Each row is a point on a tangle of strands that fork, close into loops and nearly touch. The rows are in no order.
Points whose rows are less than 58.3 apart are linked; no others are.
Z_575: 0	-40	13	11	0	-7	0	-1	2	-2	5	7	-3	21	20	-12	7	-7	19	-9	-19	-9
Z_2: 4	18	-29	-10	-5	-5	-3	-1	-4	-4	-10	-24	-1	-24	10	-14	23	-1	-14	-4	27	-5
Z_183: 0	-17	-3	12	-21	-6	18	-1	-9	-4	9	5	-9	17	-7	22	-15	-11	15	3	7	-15
Z_143: -23	1	13	-5	1	3	12	-26	-3	2	14	0	9	-11	-11	7	23	23	18	-4	-4	-8
Z_254: -9	-17	0	7	-28	-8	-8	6	8	-15	12	3	-15	-9	-12	-18	-16	5	12	11	-2	4
Z_710: 21	23	-18	-4	-31	12	7	-19	-7	-7	-3	-3	10	4	6	-7	-6	2	5	13	16	43
Z_393: -2	-34	16	0	-12	-1	1	2	-4	6	11	-11	3	16	7	16	-22	-5	-5	6	10	-21
Z_481: 15	15	-9	4	-26	0	8	-2	-12	-5	1	15	-15	-3	-8	8	-15	-7	-1	15	11	-20
Z_444: 15	-20	28	1	10	16	4	8	10	6	4	-10	31	2	26	-5	-11	2	15	3	-23	-17
Z_835: 0	13	20	-6	29	-1	1	0	13	17	5	6	-2	-4	-17	-3	-17	-1	-13	14	6	11
Z_198: 10	7	-26	21	-8	6	-12	17	3	20	-9	10	-7	1	-19	-7	22	-2	-7	5	-9	34
Z_522: -21	-1	-10	15	12	-3	-5	23	11	1	-9	8	-24	-5	-15	22	-13	-10	-5	-6	-1	-6
Z_823: -29	-9	-2	-18	7	-5	22	1	10	-9	11	-18	0	9	34	-8	-9	-3	9	0	5	-19
Z_416: 12	4	-18	-19	-14	3	1	7	-8	-12	19	-7	3	-13	-12	-7	10	4	11	14	-2	-4
Z_732: -8	-9	-12	-11	14	-2	10	12	-5	12	28	20	-3	20	-19	-16	4	-8	-3	-14	-5	2
Z_105: 9	-2	21	1	28	8	-4	-13	3	18	18	2	-7	10	-12	7	-8	16	4	15	-12	-1
Z_974: 25	-1	-30	-8	-20	4	-14	-21	-11	-13	-26	9	-5	7	-6	5	4	-3	-3	15	12	47
Z_694: -18	9	22	13	10	1	0	-7	13	1	-3	-12	11	-8	10	12	-15	8	-5	4	11	-18
Z_245: 2	11	1	8	19	4	0	14	16	23	8	6	-14	-8	-21	21	-14	-8	-25	-6	9	-8
Z_495: 2	26	-20	-21	2	-4	-22	6	7	-27	-1	9	21	-10	1	-9	16	-1	-12	-7	3	-7
Z_95: 11	20	3	26	6	-20	-16	2	-20	-8	-4	5	-18	-1	-20	24	14	8	-10	7	2	-4
Z_276: -2	-5	-6	27	-2	5	11	30	-5	30	-3	27	-12	9	-10	10	6	-7	-23	-7	-11	-16
Z_615: -2	22	4	-4	-27	-10	-3	-23	6	-11	-8	-7	8	-30	-4	21	1	24	2	16	7	-5
Z_849: 3	5	-3	12	-8	-5	-16	8	-18	-23	6	4	23	4	13	-23	23	4	-16	20	6	9
Z_712: -11	12	-15	17	9	-1	-21	-13	-27	0	-11	5	18	8	1	-19	-10	-2	-12	2	26	23
Z_704: 13	6	-13	9	3	11	-18	14	-19	-15	-7	14	18	-16	4	-24	18	-11	-24	-7	3	23
Z_418: -14	21	7	4	-16	8	18	3	15	-12	2	-13	19	-23	38	-15	-18	18	-11	-1	-5	-10
Z_377: 0	16	-3	6	14	-1	-12	-26	7	7	-20	1	-4	-3	-10	-22	-6	11	20	11	1	24
Z_989: 15	21	-2	-8	-19	-13	15	7	4	-15	-2	14	23	15	10	-16	10	-17	6	2	4	-3
Z_512: -1	23	-12	0	13	5	-25	29	-5	-14	-4	18	8	-8	-14	-1	15	-9	-32	-13	-3	5
Z_409: 2	2	-1	34	5	-3	-19	8	-29	5	-16	2	1	19	-6	-14	-21	-4	-8	10	8	9
Z_822: -9	-4	7	16	0	14	21	0	19	20	0	13	-8	12	0	11	13	-7	-5	-1	-5	-22
Z_949: -4	-4	10	-8	0	21	8	-8	18	8	6	15	27	6	1	-3	-11	9	21	5	-19	-10
Z_48: 2	-45	16	8	31	-14	-7	19	-1	20	-5	12	-21	10	-2	19	-17	-5	5	-12	-31	6
Z_789: 0	-3	-2	0	-29	0	29	-4	2	8	15	-20	4	-4	10	-3	6	2	15	-15	3	-24
Z_826: -12	-8	14	-14	2	4	-11	14	3	-13	-12	-17	2	16	-1	1	15	-2	1	-2	-7	-37
Z_436: 18	-30	12	-19	21	18	10	8	7	9	24	-3	-37	15	0	9	-2	-19	10	-18	-20	4
Z_386: 21	-31	11	-8	2	21	19	5	5	2	29	-16	-11	8	8	3	6	-5	24	-3	-23	2
Z_759: -24	-13	8	3	11	-13	7	1	24	2	-11	7	-16	9	-4	21	8	-12	4	-9	-5	-17
Z_692: -16	-15	-8	6	-8	-22	1	-6	15	-1	-3	3	-19	-10	0	-21	-12	0	-1	22	17	12
Z_983: -21	0	-13	-4	17	2	22	-1	6	4	29	-13	14	12	15	6	5	-1	14	5	7	4
Z_556: -17	-3	8	-17	22	-8	13	-7	-17	0	0	3	-5	29	-12	4	-11	-20	11	-22	12	-26
Z_916: 1	-13	-4	-12	-7	-4	22	-6	-4	-2	37	-32	-2	-2	27	21	6	2	3	-20	7	-18
Z_672: 1	5	-27	8	0	2	-25	-11	-18	-3	-8	4	-12	-3	-8	-22	-10	0	-21	-21	26	44
Z_702: 13	-16	16	28	6	3	6	-8	-8	-1	6	11	7	-1	-1	-6	18	2	17	-20	-13	-18
Z_766: -12	30	-8	-21	-15	6	13	-18	3	6	-15	-10	22	4	13	2	-7	14	1	28	8	-2
Z_662: 8	-26	-11	-1	-5	4	19	-4	0	-4	29	-3	-23	1	11	32	-10	-14	11	-16	3	-19
Z_742: -6	1	-22	4	25	11	0	-4	-14	-16	20	16	-15	-10	-6	-1	-3	3	13	-14	-8	-17
Z_490: -14	13	0	15	-2	4	25	8	8	-29	0	-11	-8	-13	19	6	-7	-12	21	-13	2	-11
Z_120: -17	24	5	6	-6	-5	-11	-20	6	5	-22	-18	4	11	4	1	-3	10	-9	23	17	-9
Z_479: -3	8	-2	9	13	-28	-13	28	-9	25	-15	15	-9	25	-20	4	-16	5	-14	5	-6	30
Z_502: 7	25	-12	-27	-10	10	-15	-18	-9	-14	-11	10	35	-17	-1	-16	-2	11	1	-9	6	0
Z_767: -7	0	-10	-5	9	4	13	-4	-7	15	25	5	20	8	-9	-19	3	-3	-1	6	14	17
Z_882: -9	2	16	10	-9	-4	5	18	-17	-28	17	-15	2	10	11	-10	21	2	-5	19	3	-2
Z_675: 18	15	-9	4	-10	-13	-10	-12	-5	0	-5	-30	12	-21	24	-25	11	10	-16	6	23	14
Z_236: -7	-10	-10	-19	4	-1	-10	-8	9	-17	20	-17	-8	11	3	11	4	6	32	-30	-14	-18
Z_318: -2	14	-11	9	13	2	-3	-11	-13	-13	-2	15	-9	4	-10	-10	-5	4	25	3	-10	4
Z_781: -8	1	-26	0	3	10	-15	3	-7	2	-29	-4	-14	-28	-2	-15	18	-4	-35	4	22	8
Z_123: 8	19	-2	11	10	-7	-8	13	3	17	2	8	-8	26	-19	-6	14	7	-2	12	-13	33
Z_243: -15	-27	33	-22	-1	10	-6	-11	3	2	-2	-27	13	-3	37	29	-12	1	-8	-24	-6	-30
Z_843: 10	7	-38	-8	6	11	-16	-3	-8	15	-29	1	-31	-6	-14	-14	6	-5	-30	-14	17	31
Z_824: 1	-6	13	29	2	-20	-16	20	-29	11	-20	8	-21	3	-24	4	-21	3	-11	9	-1	22
Z_224: -2	-12	22	8	-20	-10	-7	13	-3	-31	15	-2	-14	9	4	0	-10	7	-2	26	-3	-3
Z_741: 18	-20	17	-17	-12	6	17	7	4	-5	0	-24	21	4	50	2	-21	3	16	-3	-32	-20
Z_313: 12	17	-6	7	-10	-1	8	-7	15	15	-22	7	-4	-12	-22	21	-8	-18	-11	4	22	27
Z_268: 9	-10	-12	20	1	-6	2	26	5	6	-3	13	-2	-27	-16	-14	23	-11	5	-3	-11	27
Z_96: 18	-14	15	17	9	-6	-15	9	4	17	4	1	-15	-4	-22	6	6	17	-6	21	-19	0
Z_602: 4	13	5	-16	1	-8	17	8	-3	-7	18	10	0	23	-10	-3	10	-16	4	-16	2	-17
Z_350: 24	-1	-10	-3	-8	15	-5	-14	23	11	-34	0	-4	-14	-4	3	-5	-10	-22	0	18	49
Z_775: 9	-23	19	-12	14	-16	3	-7	-4	10	1	-29	11	2	7	17	-9	-1	11	7	5	-19
Z_336: 6	24	-14	12	9	-16	-11	-4	-12	-16	-15	19	-14	-8	0	2	15	-1	-22	14	9	14
Z_778: 10	10	13	-8	-15	-1	7	8	-4	-4	-2	-23	26	-17	22	-19	-2	17	-3	3	-10	-21
Z_419: -2	23	0	-9	-12	4	-25	-20	6	-7	-23	-4	6	-14	-3	12	11	17	-24	25	17	5
Z_115: 3	30	-15	-24	-26	6	24	-10	-14	-8	6	-12	27	-2	4	10	-8	6	7	17	12	16
Z_58: 8	-30	11	-27	-17	27	-12	-18	4	-2	7	-2	-18	1	47	35	18	-16	-1	-15	-19	-13
Z_190: -28	-7	2	-7	7	-15	22	-3	7	-7	-2	-11	-4	-5	13	-27	-20	-7	18	10	15	3
Z_200: 6	34	-10	-7	-14	16	0	-8	5	6	-16	8	-10	5	-17	6	-13	-13	-10	9	16	4
Z_229: 0	-13	31	25	29	-20	-10	18	-5	9	-12	15	-12	17	-7	17	-5	-2	-1	-16	-19	4
Z_390: -1	9	-14	1	-1	-1	7	21	0	37	-15	31	-9	0	-24	8	20	-8	-31	-2	-2	1
Z_106: 17	-3	-21	-1	-7	20	-7	-23	-3	14	-22	23	1	2	-5	-29	23	0	-13	-14	2	41
Z_368: -7	-30	33	-20	7	16	-8	-15	8	-3	3	-7	-20	7	26	31	-9	-8	-1	-14	-12	-18
Z_142: -11	11	-14	12	-23	8	23	3	5	-8	9	1	1	-7	5	-12	-5	-16	14	-24	11	-14
Z_339: 8	3	1	4	-3	-5	4	14	14	-2	-17	4	13	-7	-3	-24	14	-13	8	7	-5	12
Z_903: -7	-34	6	1	6	-22	-11	9	18	1	-8	20	8	10	0	-14	-12	-9	10	7	-13	-13
Z_124: 5	10	8	-6	-3	15	-14	-16	-4	3	4	3	42	-12	-4	1	-14	22	7	4	-6	-13
Z_71: -18	11	10	-16	-12	-9	9	-17	11	-13	9	-10	15	-20	9	13	5	35	13	10	-12	-7
Z_139: -16	-15	28	-31	-1	-4	7	-6	7	3	-12	-30	12	-2	7	11	1	9	3	0	-3	-36
Z_49: -20	-20	13	1	18	-11	3	-10	5	8	19	4	-2	18	-2	-1	-19	-8	10	-35	7	-5
Z_257: 10	-7	5	-17	-6	23	10	16	-1	-4	36	-17	9	-1	-13	-10	0	4	23	-5	-15	2
Z_867: 9	5	-33	-11	2	-4	-11	-3	-10	-18	-21	18	-16	-5	1	-16	24	-2	-11	23	1	39
Z_442: 17	16	-12	-11	-1	18	-14	-27	5	23	-20	12	11	-1	-16	-17	13	5	4	5	-2	22
Z_274: -15	-9	14	10	11	2	2	-3	0	2	9	17	13	-22	-23	-1	19	6	8	-13	-7	2
Z_309: 4	8	17	31	26	-6	-14	8	-1	18	-9	-11	-6	30	-6	15	-16	-7	0	-12	-5	-8
Z_168: -5	10	-23	-15	1	1	5	-11	3	-16	28	-8	-19	-9	3	4	1	14	14	-7	0	-20
Z_223: -14	21	4	8	-2	2	7	-11	18	-9	-5	4	23	-29	13	-4	-12	3	-9	-4	15	3
Z_411: 13	12	18	-13	-6	18	2	19	-2	-13	-12	-31	7	-2	13	-4	-2	3	9	-8	-16	-39
Z_654: -2	-42	2	3	14	-32	-8	21	6	18	-1	27	-14	1	-9	-2	-21	2	-1	2	-17	2
Z_535: 17	-4	23	20	7	-11	-8	13	-13	-6	11	-11	-14	3	-24	32	19	5	2	5	-14	1

A tip is a point with one link. Name the tips that can be reached along the links from each point below, in the order of the rows.
Z_386 -> Z_436, Z_236, Z_106
Z_867 -> Z_490, Z_350, Z_58, Z_390, Z_309
Z_198 -> Z_675, Z_741, Z_49

A piece is all that can be reached along the links. How many separate loops has the piece of each point below (a circle has one, a figure eight two, a Y none), and how many tips (points with one link)?
Z_602 -> loops 0, tips 3
Z_411 -> loops 0, tips 5
Z_442 -> loops 0, tips 3
